Points, in no order, along strands that fork and pass close to each other.
In the rows, 128 means zero.
Points whose rows are less than 130 apart are linked; no others are.
Q_411: [136 112  52  97 115 148 100 125 109 146 179 127 123 169 134  95 153 149
 167  96 131 134 108 126]
Q_728: [ 75  95 139 164 106 131 109 139 138 138 122 166  85 106 131  96 169  94
 142 138 221  80 138 133]
Q_32: [ 85 150 118 176  96 122 121 132 124 115 143 186 151 139 173 145 162 143
  83 140  97 102  89  93]
Q_20: [113 168 162  99 148 129 144 134 113  78 183 125 135 123  89  94  97  80
 160 124 170  87 105 109]
Q_310: [119  78 158 137 141 106 152 114  89 169 104 137 176 109 173 138 124 171
  80 139 150 151  93 146]
Q_348: [ 99 103 124 142 185 176 124 119 129 161  93 111 117  79 135 148  78  79
 135 129 152 147 133 143]
Q_35: [180 189 153  84  91 109 129 127 123 146 114 132 154 160 169 131 110 166
 112 116  25 158 138 103]
Q_719: [163 115 167 149 118 124 149  85 118  88 109 144 100 158  93 159 114 115
 143 107 104 147 130 156]
Q_949: [ 97  81 138 130 139  97  94 149 111 185 171 126 145  93  87 123 134 126
 164 153 151 116 168 113]
Q_44: [117 152 151 173 112 135 164  88 152  82  84 146 157 120 144  92 116 135
  89 172 132 113 107 111]
Q_43: [ 97  94 137 106  96  86 118 151 130 143 168  92 166 108  93 140 164 141
 122  71 100  96 115 129]
Q_42: [108 157 146 148 131 138 130 101 123 102 134  86 116  91 106 145 156 137
 134 123 109  96  84 132]
Q_929: [106  76  87 118 117 125 104 130 124 112 108 131 126  79  53 102 122 113
  77 188 144 105 133  98]
Q_693: [153 125 184 105 103 102 144 111 102 187 156  62 105  72 145 124 139 132
 168 107  87 120 165 136]
Q_118: [144 115 140 160 110  84 186 133 136 121 103 141 152 150 135 121  87 191
  71 193 100 160 102  84]
Q_479: [142 127 136 118 170 140 189 121 137 199 173  91  88  89 149  95  94 128
 165 100 147 125 157 127]
Q_332: [147 186  95  83 110 155 136  84 111  60 121 175 103 157 175 144  51 115
 148 160 100 154 128 133]
Q_215: [186 175 127 106 162 138 133 115 105  80 112 131 147 102 195 147 102 111
 114 199 104 135 136 176]
Q_522: [ 95 127 121 151  99 174 155 121 189  98  79 131 114 141 128 156 137  94
  78  89 118 136  82 139]
Q_87: [ 83  86 138 118  81 114 158 134 123 128  70 143  58 104  95 143 138 104
  78 169 206 133 143 115]
Q_917: [128 159  98 157 101 158 112 122 141  78 132 161 116 225 183 156 115 132
 160  91 109 161 113 102]
Q_749: [101 152 144 116 124 139 107 167 148 127 107 106 132 146 108 193 166 136
 108 107 138 146 130 148]
Q_100: [172 156 121  84 140 137 152  88 121  77 116 131 120 129 194 116  93 119
 124 131 114 165 145 169]
Q_293: [122 164 163 159 147 129 117 190 128 121 146  77 162 139 139 129 115 160
 173  93 144 134 117  93]
Q_942: [137 136  71  78 122 137 139 137 103 161  76 180 106 127  81 101 142 122
 102 166 186 119 130 125]
Q_247: [141 205 128 134 115 128 129 164 181  88 164 107 163 133 201 151 126 121
  85 149  66 124 191  81]
Q_301: [ 92  96 147 173  97 125 116 107 151 112  49 122  34  92  86 130 164 113
 120 186 200 121 134 125]
Q_313: [211 158 166 116 176  98 145  95 138 149 136 120 127 113 144 103 113 120
  85 165  52 145 154 118]
Q_734: [104  83 131 143 164 118 117 112 128 133 120 140 119 106  62 132  88  87
  91 144 151  88 118 103]
Q_813: [128 141 108 141 187 178 120 157 156 135 113  65 150  87 155 130  81  76
 131 122 117 146 140 110]
Q_2: [ 98 127 110 133 156 153  94 141 115 137 147 174 146 110 137 133 152 149
 116 107 158 101 174  90]
Q_86: [ 72  77 104 164 127 148  92  91 187 135 129 125  69 111 111 151 179 125
 179  99 153 117 191 143]
Q_228: [119 101  81 141 146 104 101 156 142 119 116 111  89 154  82 162 117  91
 153 136 171 128  71 194]
Q_450: [ 86 125 132 117 206 114 151 136 104 125 113 116 123 105  68 162  91 113
  80 167 152 129 110 108]
Q_639: [111 156  99  70 112 152  83 155 122  97 154 161 154 136 157 165 126  85
 106 154  83 121 119 130]
Q_192: [120  98  63 112 163  99 129 164 146 170 141 125  73 124 104 152 137 103
 154 154 176  94 132 186]
Q_730: [152 155  97 162 129 114 145 167 169 123 126 160 106 193  88 174 148 132
  93 121  87 135 140 138]
Q_499: [130 117 150 123 127 145 176 133 139 166 175  80  93  55 157 123 145 131
 170 138 144 111 182 151]
Q_80: [111 156 112  91  84 142 119 147 163  97 118  85 123 109 148 146 188 159
 107 130 138 140 149 153]
Q_791: [123  64 155 166 183  86 152  85 138 133 102 101 118  93 116 137 117 116
 116 171 158 120 116 185]
Q_618: [137 162  89 113 145 132 132 119 167 140  90 178 148 135 145 144 135 139
  62 107  95 103 192 136]
Q_130: [135 124 122 131 130 164 162 135 161 133  96 117 124 165 172 144 117 106
 132  95 125 159  75 177]
Q_303: [174 119 155 169 117 154 124 110 136  75 129 176  99 160 117 160 157  92
 130 152  88 160 156 131]
Q_219: [101 144 111 158  54 149 110 145 152  98 115 142 139 144 123  83 197 115
 105 136 142  95  51 109]
Q_277: [156 161 143 137 171 138 170 136 129 187 131  69  82 114 114 119  98 132
 160 122 130 130 118 106]
Q_141: [168 139 136 100 195 112 170 111 114 233 129  80  84 120  86 122  90 109
 113 127  95 140 129 101]
Q_225: [121 107  96 110 124 178 147  89 134 132 155 127 103  67 196 112 123 127
 110 104 106 112 147 102]
Q_288: [ 79  69 136 162 153  91 104 161  89 155 144 110 131  89 111 117 126 162
 156 162 185 110 119  91]
Q_316: [142 188  89 109 142 155 138 135 151 139  97 106 115 149 174 150 109  92
 107 103  69 126 106 146]
Q_143: [125 155 126 123 137 139 124 137 174 152  99 101 147 136 107  94 118 104
 163  81 150  93 129 177]
Q_651: [108  61 167 143  86  91 132  84  93 124  99 141 108  97 136 164 167 152
 137 138 172 139 124 184]
Q_706: [126 127 170 180 155  89 139  98 141 107  95  99 129  99 100 165 163 133
 103 132 126  87 113 182]
Q_750: [125 164 161  80 173 152 160  90  82 186 135 134  67 143  75 125 123  89
 121 145 169 126 136 144]
Q_331: [157 109 107 147 121 104 117  92 122 117 139 148 112 129 115 128 152 186
  92 116  54 114 170  94]
Q_878: [146 125 125 125 119  77 133 153 114 109 128  72 145 142 104 115 125 155
 177  88 110 143  75 174]
Q_11: [165 139 110  77 118 108 137 102 107 149 120 115 108 142 152 133 149 177
 142  85 128 137 147 189]
Q_681: [105 112 120 156 108 112 136 161 139 115 152 130 100  99 110  69 161 112
 147 162 195  95 102 133]
Q_895: [148 160  92  87 137 165 148 151 117 171 106 134 108 163  75 121  84  82
 129 132 131 161  89 135]
Q_103: [136 174 143  88 119 147 121  99  83 124 133 144 113 138 188 155  86  75
 115 129  36 155 120  85]
Q_105: [119 161 149 143  99 120 152  96 171 100  86 181 178 159 152 127 139 124
  76 157 106 108 117 165]
Q_123: [153 138 194 126 145 136 130 104 152 209 105  99 127  71 136 128 154  89
 117 177 145 122 167 184]
Q_528: [135 149  98 187 113 142 115 132 162 100 131 148 104 201 112 141 153 143
 137 117  95 125 101  81]
Q_323: [117 139 112 103 151 191  86 163 120 165 118  83 152 112 184 146 147 152
 137 113 133 167 136 115]
Q_733: [ 96  98 155 164 130  75 150 132 122  82  84 138 118 129  88 135 111 174
 120 133 194 118 109 138]
Q_793: [111  83 189 149  91 142 121  83 112 131 134 144 136 114 119 134 149 139
 174 108 163 131 159 153]
Q_510: [174 174 182 138 150 123 136 116 117 150 123 110 144 105 151  98 122 135
  98 110  57 115 187  88]
Q_292: [150 145 102 118 125 103 102 154 124 163  84 134 180 155 111 117 166 171
  96 178 123 124 127 170]
Q_985: [177 153 134 120 169  96 157 129 151 149 148  91 177 137 142  95  65 114
  84 158  87 137 126 128]
Q_691: [ 92 106  92 157 115  86 118 181 147  89 119 186 134 155 148 111 119 110
  79 160 180 104 110 128]
Q_716: [158 139 148 149 138 124 165 134 108 194 149 186 138 164 175 126 157 158
 121  97 107 125 112 145]
Q_919: [ 94  91 152 117 120 123 138 126  84  71 172 146 136 121 108 161  97 100
 161 126 150 159  84 132]
Q_498: [124 109 172 141 164 133  99  67  84 129  95 156 147 135 125 171  99 145
 111 122 103 144 138  96]
Q_391: [134  94 130  74  61 115 147 132 106 146 100 113 136 140 104  79  91 144
 137 144 171 157  94 108]
Q_335: [121 202 122 123 122 196  79  95 163  56 103 131 155 130 144 145 138 101
 118 126  78 117 139 106]
Q_798: [ 90  84 133 127 139 130 155 112 126 146 107 151 146 106 166 112  76 113
  76 146 144 141  50 136]
Q_47: [ 81 104  71 139 116 160  80 119 115  67 128 100 116 116 161 102 148 149
 145 134 176 144  72  68]
Q_676: [165 194 174 122 134 132 168 136 105 147 122 119 126 160 123 113 122 138
 121 161 113 133  68 152]
Q_901: [143  86 151 102 110 156 101  94 105 125 102 157 140 102 139 105 122  90
 109 180 170 154 111 169]
Q_243: [165 117  63 144 143  85 168 149 116 127 141 159 126 154 155  72 108 176
 140 146 157 126  74 139]
Q_347: [106 163 105  76 134 163 152 143 124 129 109 164  77 138  86 130 107  65
 107 142 142 120  63 140]
Q_649: [119 137 117 148 110 146  68 137 159  88 157 148 135 184 147 157 182 169
 149  85 174 157 166 129]
Q_483: [127 139 134 102 151 155 121  71 119 128 146 179 132 128 118 122 104  53
 109  67  90  90 140 125]
Q_40: [171 130 148  76 194 106 119 131 102 162 107 116 175 147 146 107  70 119
 102 160 105 159 105 157]
Q_383: [168 170 166  69  98 100 121 156  91 131 136 141 158 152 120 164 125 129
 120 144  48 157 140 114]
Q_613: [158 149 128 167 132 111 189 117 148  90 187 124 130 129 183  95 126 148
 133  73 101 120 164 108]
Q_364: [158  95 163 130 105 160 157 155 155 163 120  92 118 104  94 141 128  95
 134 183 128 177 153 129]
Q_473: [143 215 102 123 151 166  96 133 157 140  92 163 129 141 173 129 134 153
  99 105  87 116 187  97]
Q_814: [156  90  84 115 110  92 181 142 122 129 201 146 116 108 138 100 148 147
 113 146 139 126 150 143]
Q_907: [148 121  83 121 146 118 101 147 122 128 171  34 127  95 119 116 139 162
 170 111  84 104 117 108]
Q_859: [138 101 155 163 104 168 109 159 132 151 178 150 153 144 171 159 165 104
 117 122  79 157 127  96]
Q_306: [110 153 193 168 196 118 105 152  90 166 118 112 179 116 129 147  99 147
 160 107 165 126 106 103]
Q_113: [ 97 145 102 115 144 168 109  92 131 107 141 140 151 122 185 121 142 156
 120  89 112  88 133  83]
Q_191: [150 196 112 104 140 155 147 136 156 136 134 106 145 130 140  95 128 104
 123  84 110 104 124 141]
Q_634: [ 73  96 137 104 119 112  89 113 117  97 117 179 153 129 105 102 122 110
 125 115 182  88 157 177]
Q_334: [124 106 107 162 109 109 152 142 151 119 124 207 166 168 193 113  81 140
  97 165 150 132 123 142]
Q_812: [ 80  56 140 160 109 134  98  87 143  98 146 107 104 102 100 148 150 125
 161 122 137 132 157 139]
Q_409: [106  92 142 121  79  90 181 137 142 133 178 149 101  86 103  92 172 133
 121 171 167  96 147 138]
Q_948: [139 143 154 180 173 138  90 101  96 144 127 100 105  98 153 147 146 159
 169  70 115 124 167  84]
Q_407: [ 94  87  99 113 175  90 141 119  96 112 125 146 169 137 146 142  79 122
  98 111 129 118  60 157]
Q_131: [123 100 169 138 119 158 138  96 136 184 105  78  86  86  92 171 142  74
 173 162 121 160 121 156]
Q_321: [140 134 140 145 166  95 109 170 102 108 185  53 147  96 131 155 115 169
 159 111 109 125 138  97]
Q_267: [130 112  62 111 142 117 101 146  91 168 152 129 161 160 158 127 145 159
 147  92  78 128  78 130]
Q_437: [108 150 104  78 150 120 126  94  94 176 106 169  84 131  58 136 122 125
 121 164 181 100 139 143]
Q_903: [146 115 100 101 135 103 113 153 124  95 132  67 124 128  78 117  87  88
 164 137 133 144  65 165]
Q_495: [ 81 106 114 142  96 154 160 127 190 112  79 118  84 129 107 136 137 134
 103  86 166 148 147 133]
Q_939: [156  94 124 113 131 140  86 132 154 145 130 121 148 110 140 164 152 107
 128 103  84 149 209 161]
Q_633: [ 94  85 145 124 127  81 145 132  96 129  68 133  86 133  97 130 100 136
 117 158 236 132 107 137]
Q_620: [106 111 107  94  73 172  76 147 142 128 117 103 155 145 153 107 142 133
 190 108 176 163 124 161]
Q_317: [125 183 111 132 105 161 131  83 107 108 132 174 106 163 230 169  77 101
 136 161  73 125 108 109]
Q_646: [115 109 119 142 138 117 144 156 120 167 116 114 136  85 123  81 131 138
 120 168 183  90  96 123]
Q_151: [129  88 116 190 147 100 147 112 163 109 121 176 163 165 165  89  89 135
 124  96 147  99 152 150]
Q_31: [154 117 133 213 166 146  99 122 126 131 164 117 103 116 151 142 192 144
 150 117  79 114 148  90]
Q_709: [108 101 168 132  87 149 119 149  91 146 143 182 169 159 156 158 125 146
 129 120 103 168 129  99]
Q_460: [122 145 143 128 117 128 161 187 159 132 158 110 139 132  65 141 111 112
  90 133  94 153 147  85]
Q_230: [154 130  94 152 147  98 162  98 162  98 143 135 129 119 109  77 108 115
  98 124  76  75 120 124]
Q_344: [107 130 122 133 125 179 104 127 128 186 100  54 123  87 163 124 160 166
 166 117 141 140 112 123]
Q_979: [175  82 130 117 134 100 157  99  92 185 157 129 137 159 137 114  99 114
 160  79  96 151 109 162]
Q_864: [116 193 122  95  84 159 135 103 133  92 123 133 167 126 157 102 163 178
 104 108 101 103 132  82]
Q_574: [112 124 129 177 126 143 146 131 143  80 160 105  98 124 163 114 139 194
 158 129 160 147 132  65]
Q_714: [131 121 132 109 133 125 131 165 150 139 109  86 178  79 138  78 121 133
 101 166 169 104 147 139]
Q_90: [116 106 114 153 109  96 133  80 123  63 129 178  96 127 116 160 175 169
  87 127 104 108 139 130]
Q_736: [116 135  91 162 135 104 139 122 116  95 147 144 143 165 185  91 123 180
 158 130 146 110  49 128]
Q_937: [115  83 155 149  91  95 126 107 128 118  83  98  62  81 117 106 161 139
 170 219 205 119 144 139]
Q_470: [150 142 181 157 125 145 147  93 138  91 144 190 142 137 138 168 123  82
  79 158  63 135 160 130]
Q_833: [147 174 156 130 143 193 121  98 146  87 118 118 118 122  73 103  95  47
 126 146  91 133 131 107]
Q_415: [173 163 131 199 192 127 111 155 160 136 121 162 112 156 122 161 159 131
 102 135 110 108 177 137]
Q_521: [ 73 133 127 141  90 136 175 138 163 120 162 178 124 127 167 139 177 120
  76 111 124 102 113 117]
Q_373: [121 171 150 154 140 182 100 127 160  65 103 110 131 145 101 126 114  84
 143  78  80 112 128  94]
Q_650: [118  95  62 168 136 121  99 127 144 124 140 150 160 141 134 140 144 167
  93 116  45 101 143  68]
Q_518: [107 133 208 129 112 149 136 145 126 183  98  93 123 109  70 152 130 125
 104 191 148 173 126  87]
Q_640: [157 154  85 153 130 156 137  88 179  88  99  77 117 132 124  91 116 162
 147 119 108 128 124 102]
Q_346: [146 108  94  88 120 142 167 171 102 159 179  97  80 102 114 136 121 129
 158 166 134 159  94 112]
Q_147: [ 97 145  80 122 118 119 150 147 139 125  95 157 112 161 152 151 145 181
 118  92 156 145  90 120]
Q_611: [115 173 121 121 103 170  98 121 157  51 164 159 170 133 181 129 145  76
 117 152 108 120 141 141]
Q_995: [145 104 167 138 132 105 121 180  94 125 139 142 137 149  36 126  83 119
 132 163 165 162 145 103]
Q_653: [ 81 126 101 113 107 102 134 158 135 140 153 150 153 167  70 142 136 153
 111  77 122  93 122  89]
Q_120: [188 151 101  87 158 139 127 101 125 172 106 151  97 183  95  98  79 106
 123  98 114 150 134 158]
Q_818: [139 113 163 100 147  69 152  89 114 112 146 133 140 120 104 115 120 100
 128  79 122  81 157 189]
Q_810: [180  82 125 126 127 155 136  86 109 132 154 146 128 137 166  95  82  85
 156  79  81 166 130 131]
Q_657: [108 169  82  93 117 156 126 166 130  94 144 156 118 163 104 152 126  87
 106 159 110 111  91 111]
Q_29: [123  81 103 126  70 163 131 111 143 168 132 140 102 129  86 141 162 122
 138  99  77 146 135 113]
Q_770: [140 117 116  69 122 137 153 111 135 142 160 143 117  90 161 127 111 100
  96 102  87 136 200  95]
Q_777: [ 87 100  96 151  94 149 106 114 160 176 105  64 113 120 120 104 180 165
 203  85 150 123 100 118]
Q_357: [107 133 113  77 134 144 148  51 116 116  82 141 132 101 120 132 124 121
  89  97 103 105  88 154]
Q_194: [121  91 108 160 104 111  79 152 151  80 143 119 150 141 144 105 170 169
 147 131 174 136 175 150]
Q_18: [138 135 128 134 103  84 144 142 149  83 104 121 154 137 133 157 105 175
 104 167 108 170 144 111]
Q_102: [ 95 140 140 186 130 114  97 196 155 113 128 118 178 152 104 100 127 146
 145 107 161 120 122  85]
Q_494: [113 158 153  93 155 125 135 157 130 177 120  87 172  60 166 111 139 149
 103 122 153 103 165 132]
Q_745: [146 154 130 103 175 112  90 170 112 128 136 156 129 171  91 199 112  68
 125 103  98 130 131 170]
Q_244: [162 132 175 152 155  91 164 127 115 219 148 126 119 130 141 123 165 127
 118 108 123  98 116 175]
Q_868: [148 188 149 164  73 117 142 127 143  84 150 122 158 185 208 110 122 172
 142 136  89 140 129  92]
Q_455: [145 171 178 135 135  89 162 136 115 181  99 120 109 166  72 110 142 165
 150 145 171 123  84 170]
Q_482: [135 109 144 159 173 111 134 151 118 161 157 151  92 157  66 127  93  82
 161 139 180 144 128 143]
Q_999: [124 119  95  74 135 164 110  70  98 125 137 177 154  98 129 109 125  79
 105 118 110  88 126 149]
Q_88: [ 87 132 158 174 184 195 112 109 130 168  80 134 104  87 121 137 115 119
 147 123 177 120 143  90]
Q_644: [133 117 133  93 124 124 142 170 100 190 175  81 107  98 132 158 163 107
 178 142 124 120  92 147]
Q_945: [ 74 129 137  91 114 127 134  68 115 108  90 107  94  79  89 153 150 130
 139 112 146  91  82 150]
Q_756: [110 109 180  86  95 136 134 114 140 196  94  86 118  66 128 177 167  93
 153 148 132 139 157 183]
Q_629: [165 150 140 148 121  83 164 144 168  79 194 110 116 135 133 111 167 125
 142  83  83 100 147 128]
Q_665: [164 141 108 116 178 117 145 134 102  69 167  98  96 131 141 120  78 116
 148 118  90 131 107 114]
Q_283: [143 138 107  99  85 140 132 158 104 107 166 176 140 160 186  99 148 115
 137 164 161 138 114 180]
Q_635: [146 137 126 160 175 147 125 150 113 147 145 154  92 158 119 150 106 117
 168  95 180 125 136 158]
Q_656: [154 161 151 121 151 143 175 129 100 142 115  84 116 124 149 125  97 158
 157 148 144 168  64 134]
Q_24: [128 209 103 140 145 141 118 160 152 146 127 154 149 194 189 139 100 140
 132 143 101 130 153  81]
Q_453: [173 136 141 126 163 107 103  93 113 113 115  99 158 103  69  82  93 118
 159 180 157 104 167 172]
Q_330: [123  95 148  65  73 106 114 113  77 132 104 144 142 127 113  84 122 119
  96 180 176 148  91 149]
Q_110: [148 122  76  81  77 114 143 173 113 159 200 133 143 135 168  74 152 136
 142 117 140 125 114 151]
Q_229: [123 114  95 158 146  74 127 137 130  78  98 101 140 140  95 143 120 192
 113 155 160 139 128 135]
Q_390: [128 157 107 156 129 126 132 115  88  68 150 159 121 140 147 108 137 194
 159 146 166 121 108  91]
Q_966: [121 129  76 130 135 116  99 164 143 149 123  62 117 113  89 121 158 194
 141 131 122 103 126 113]
Q_623: [114  87 106 155 119 129 144  78 147  69 156 202 154 148 152  81 115 104
 128 106 123 109 142 139]
Q_817: [151 175 140  56 126 158  86  91  84 153  92 148 137 149 145 151 102  87
 100  93  52 153 135 117]
Q_465: [104 113 115  82 120  89 112 148 120 137 123 182 154 153  65 130 106 142
 104  80 155 100 122 160]
Q_454: [120 132  95 128 173 122 112 149 154 122 165 119  93 127 155 145 147 141
 172 110 190 104 134 180]
Q_57: [152 158 145 126 151 100 158 163  96  89 157 120 128 144  80 117  84 135
 153 149 139 130 125 105]
Q_722: [ 83  59  86 158 141 144  48 140 125  92 110  97 147  97 142  92 126 125
 159 146 203 138 121 103]
Q_136: [107 170 144 131 141 162  85 148 138  93 123 109 117 157 169 204 195 143
 146  85 163 132 170 170]
Q_668: [162 178 112 121  63 103 126 144 140 128 156 108 153 159 225 124 126 160
 140 120  39 156 142  89]
Q_700: [173 117 142  79 130  97 123 158  89 197 166  78  85 102 131 153 142 100
 171 108  86 150 162 164]
Q_963: [108 143 146 131 179 129 131  94 171 135  93  82 138  87 103 127  99  99
 141  81 138  79 160 163]
Q_314: [132 141 103 123 164 122  73 150  98 127 148 128 133 162 119 164 139 116
 143  89  81 116  91 136]
Q_837: [143  92 126  97 142 138 174 127 152 162 139 149 107 115 124 156 113 136
  81 115 118 172 185 118]
Q_468: [177 135 147 100 143 123 148  92 120 137 101 101  84 129 108 163 140 128
 149 109 104 136 138 174]
Q_180: [ 89 122 128  85 144 146 100 166 118 156 155  91 131 122 134 177 116  96
 155  42 119 152 158 112]
Q_375: [162 151 141 130 145  83 161 124 138 130 171 100 144  94 199 108 120 166
 105 106  60 106 134  82]
Q_183: [141 126 141 173 123 121 107 101 137 121  90 115 108 116  44  83 121 113
 159 184 156 115 144 128]
Q_406: [135 155 165 134 118 125 170 101 145 105 122 180 149 164 178 150 107 106
  93 117  58 118 120 148]
Q_930: [126 155 106 127 129 152 106  91  83 137 116 194 154 151 216 129  94 142
 139 152 121 139 114 106]
Q_684: [166 183 162 160 123 143 170 168 160 117 123  87 129 125  94 138 130 117
  92 153  80 149 130 102]
Q_256: [110  89 159 140 123 116  98 111 128 174 110  81  88  90  94 142 161 126
 196 203 153 124 122 149]
Q_23: [ 67 146 121  98 123 164 114  87 160 159  77 102  92  86  93 152 177 110
 156 131 170  79 132 156]
Q_284: [110 113  91 111 104 148 162 119 149 119  75 167  94 117 111 102  78 113
  62 188 137 141  92  85]
Q_563: [160 148  92 123  92 133 162  89 163  92 129  98 134 135 117  59 113 130
 136 131  66 111  94  99]
Q_562: [145 180 110 151 118 147 145 159 171 115 123 103 159 130 155 115 115 124
  88 194  48 119 135  72]
Q_685: [114  99 123 115 124  96 185 152 150 114 141 130 134 108 121 173 116 185
  76 117 129 167 182  96]
Q_536: [110 107 168 158 159 151  90 103  94  81 131 110 132 121 139 168 118 149
 160  89 117 151 155  79]
Q_125: [147 129 114 138  98 124 185 103 130 142 116 187 125 149 118 113  90 153
  83 193 112 150 116  71]
Q_361: [146 145 140 150 155 150  69 139 126 115 143 129 135 138 181 170 179  89
 151  87 109 146 175 158]
Q_619: [145 130 130  86 137 146  75 115 101 203  79 135 141 127 129 144 130  84
 108  65  79 132 132 146]
Q_83: [126 178 133 120 106 154 116 144  93 142 151 181 156 184 153 127 101 149
 135 143 124 142 123  77]
Q_785: [134 128 140 145 133 164 106 206 111 163 155 102 163 113 160 177 158 126
 117 137 100 164 124  90]
Q_372: [115  88 114 129  92 124 155  69 116  84 129 202 125 132 150 110 120 147
  82 109 131 120 155 123]
Q_952: [145 133 173 123 174 100 114 101 129 115 115 109 153 105 103 110  92  90
 128 125 119 120 177 156]
Q_126: [ 89 135 127 102  79 134 182 163 155 108 156 184 134 128 123  96 132 112
  95  88 172  96 120 138]
Q_181: [ 85 140 183 153 163 162  93 120 102 148  63 105 152 113 113 149 115 143
 143 129 181 123 110 102]
Q_898: [125 107  98 105 133  59 125 145 114 119 130 140 106 109  87 134 150 132
 110 173 182  82 121 199]
Q_933: [105 122 113 125  77 150  94 117 175 148 145  93 130 142 157  99 179 152
 189  69 188 131 123 133]
Q_197: [141 115 176 149 117  98 153 131 139 199 115 143 121 142  88 135 161 113
 107 152 155 128 110 172]
Q_891: [ 89  94 152 118 120  76 123 177 131 166 118  96 134 124  42 132 100 102
 147 173 176 127 158 123]
Q_765: [177  97 158 109 109  82 154 124  93 135 156  83 153 136 131  99  95 144
 162 106 114 133 101 157]
Q_299: [104  63  94 144  66 137  93 125 135 108 106 124  94 166 116 150 161 140
 142 106 141 157  69 141]
Q_831: [132 119 158 133 178  90 105 179  98 140 161 124 188 134 153 140 108 100
 151 121 157 126 149 186]
Q_196: [177 112 133 112 141 151 110 141  86 126 151 175 167 135 148  90 106 102
 136 174 166 139 119 180]
Q_819: [174 138  85 147 146  89 121 149 168  88 176  79  97 173 109 128 163 136
 142  79  73 125 151 109]
Q_452: [165 108 100  86 162 159  73 133 119 142  98 119 148  90 118 136 110 119
 123 155 104 157 177 139]
Q_944: [ 99 121 166  82  82 146 104 156  95 125 163 125 176 133 147 149 135 133
 159  62 102 164 143 114]
Q_122: [ 87 144 138 113 117 131 159 138 127 116 164 161 143 120 103  62  75  92
 127 108 157  99  96  96]
Q_342: [159 128 108  41 170 118 120 133  87 160 129 103 148 100 116 133  88 126
 103 166 119 152 139 124]
Q_363: [124 112 148 110  45 122 132 148 108 148 113 130 122 138  85 109 145 175
 153 110 164 166 106 113]
Q_422: [115 144 177 138 161 117 148 154 108 171 113  77 129 106  63 153 120 118
  89 173 135 152  68 109]
Q_885: [117  70 130 167  99 149  81 138 150  83 133 126 139 114 172  98 148 135
 170 148 221 160 152 121]
Q_696: [159 195 174 132 154 158 111 100 140 148  77 100 136  96 164 131 155  90
 127 153 122 100 148 191]
Q_822: [ 88 122  84 113 104 126  91 133 116  87 123  87 108  97  97 112 174 171
 157 134 173 120 122  89]
Q_934: [100 183  84  74  87 158 135 136 149 117 135 120 120 115 129 142 179 175
  85 102  93 123 150  92]
Q_72: [120  63 166 137 142  76 168  59 103 154 110 130 143  88 139 119 121 161
 113 127 155 124 134 159]
Q_439: [139 146 103 159 166 118 112 161 143 146 135 161 159 113 132 127 156 146
  94 126 130  87 193 136]
Q_159: [125  61 122 118  93 119 153 128  99  99 179 148 113 144 114 110 117 125
 146 127 125 151  68 108]
Q_369: [128 109 130 118 166  73 102  61 106 137 124 100 122 129  72 127 135 139
 154  84  82  74 155 159]
Q_787: [155 118  68 132 136 149 104 120 157 108 103 117 144 117 110  88 117 137
 131 137 113 134 175 112]
Q_360: [115 106 125 107 129 136 117 171 137 147 172  82 128 105  84 151 103 103
 133  88  91 147 172  78]
Q_441: [131 118 179 197  98 158 131 154 145  77 152 108 123 123 115 119 157 102
 158 153 145 156 103 108]
Q_883: [109 126 120  98 123  94  86 167 106 162 104 125 158 134 110 173 175 161
 125 144 121 117 136 175]
Q_569: [104 150 101 169  99 149  72 136 136 101 111 162 150 132 136 127 192 114
  89 147 109  59  76 123]
Q_701: [154 127 132 166 107 115 156 134 142  75 188 125 152 143 194 113 121 183
 150 133 112 167 156  89]
Q_975: [157 116 100 119  83 154 101 135 118 162 166 140 110 171 113 139 180 138
 166  94 110 142 149 123]
Q_720: [ 75 162 122 138  84 140 134 171 140 101  73 138 115 167 137 133 147 182
 103 129 141 145  73  57]
Q_172: [100 127 165 149 111 135 116 125 104  37 121 136 150 139 132 156 101 136
 152 107 121 155 106  91]
Q_445: [172 136 153  89 163 143 136  61  99 188 111 147  71 145 106 143 111 108
 122 126 134 148 163 166]
Q_349: [123  97  92 132  69 170 120 106 181 151  77 124  68 113  93 136 162 131
 110 124 146 146 163 108]
Q_427: [154 150  74 132 156 106 148 112 122  87 201 153 137 135 160 105  88 109
 130 144  74 101 109  94]
Q_704: [129  79 113 159  48 125 109 140 115  92 137 138 112 165  98 106 153 152
 149 137 134 178  99  83]
Q_78: [120  91 138 141 194 101 119  75 114  80 128 166 142 119 115 109  82 104
 113 129 139  94  90 143]
Q_142: [131 126 172 184 108 150 121 122 146  83  67 129 138 141  95  96 124 110
 135 162 159 133 114 117]
Q_932: [138 110 194 171 170  89 131 166 122 169 144 129 178 124 117 126  86 112
 145 115 157 101 103 162]
Q_605: [131 155 112  92 121 120 173 126 111 158 114 172 105 161 164 124 142 184
 104  81 127 144 127 136]
Q_637: [ 95  87 128 150 139 104 101 146 131 107 108 210 143 144 143 101 125  78
 124 126 224 100 135 148]
Q_612: [129  59 122 149 104 105 141 134 141 120 150 123  77 108 112 157 131 146
 166 138 164 170 195 131]

A fork is a point with three links, a tip a point with one. Leave the first point through the second and follow the links. Name the first fork or tip that comes.
Q_907 / Q_966 => Q_136
Q_349 / Q_495 => Q_952
Q_637 / Q_691 => Q_650
Q_18 / Q_229 => Q_131

Follow the links from the first point to the second, and from the first to the third. Name the last point that the two ways share.
Q_498 / Q_130 / Q_903 => Q_110
Q_299 / Q_454 / Q_939 => Q_995
Q_817 / Q_701 / Q_620 => Q_83
Q_126 / Q_2 / Q_110 => Q_57
Q_391 / Q_681 / Q_952 => Q_110
Q_479 / Q_183 / Q_335 => Q_468
Q_342 / Q_409 / Q_569 => Q_57
Q_963 / Q_331 / Q_32 => Q_681
Q_750 / Q_110 / Q_455 => Q_468
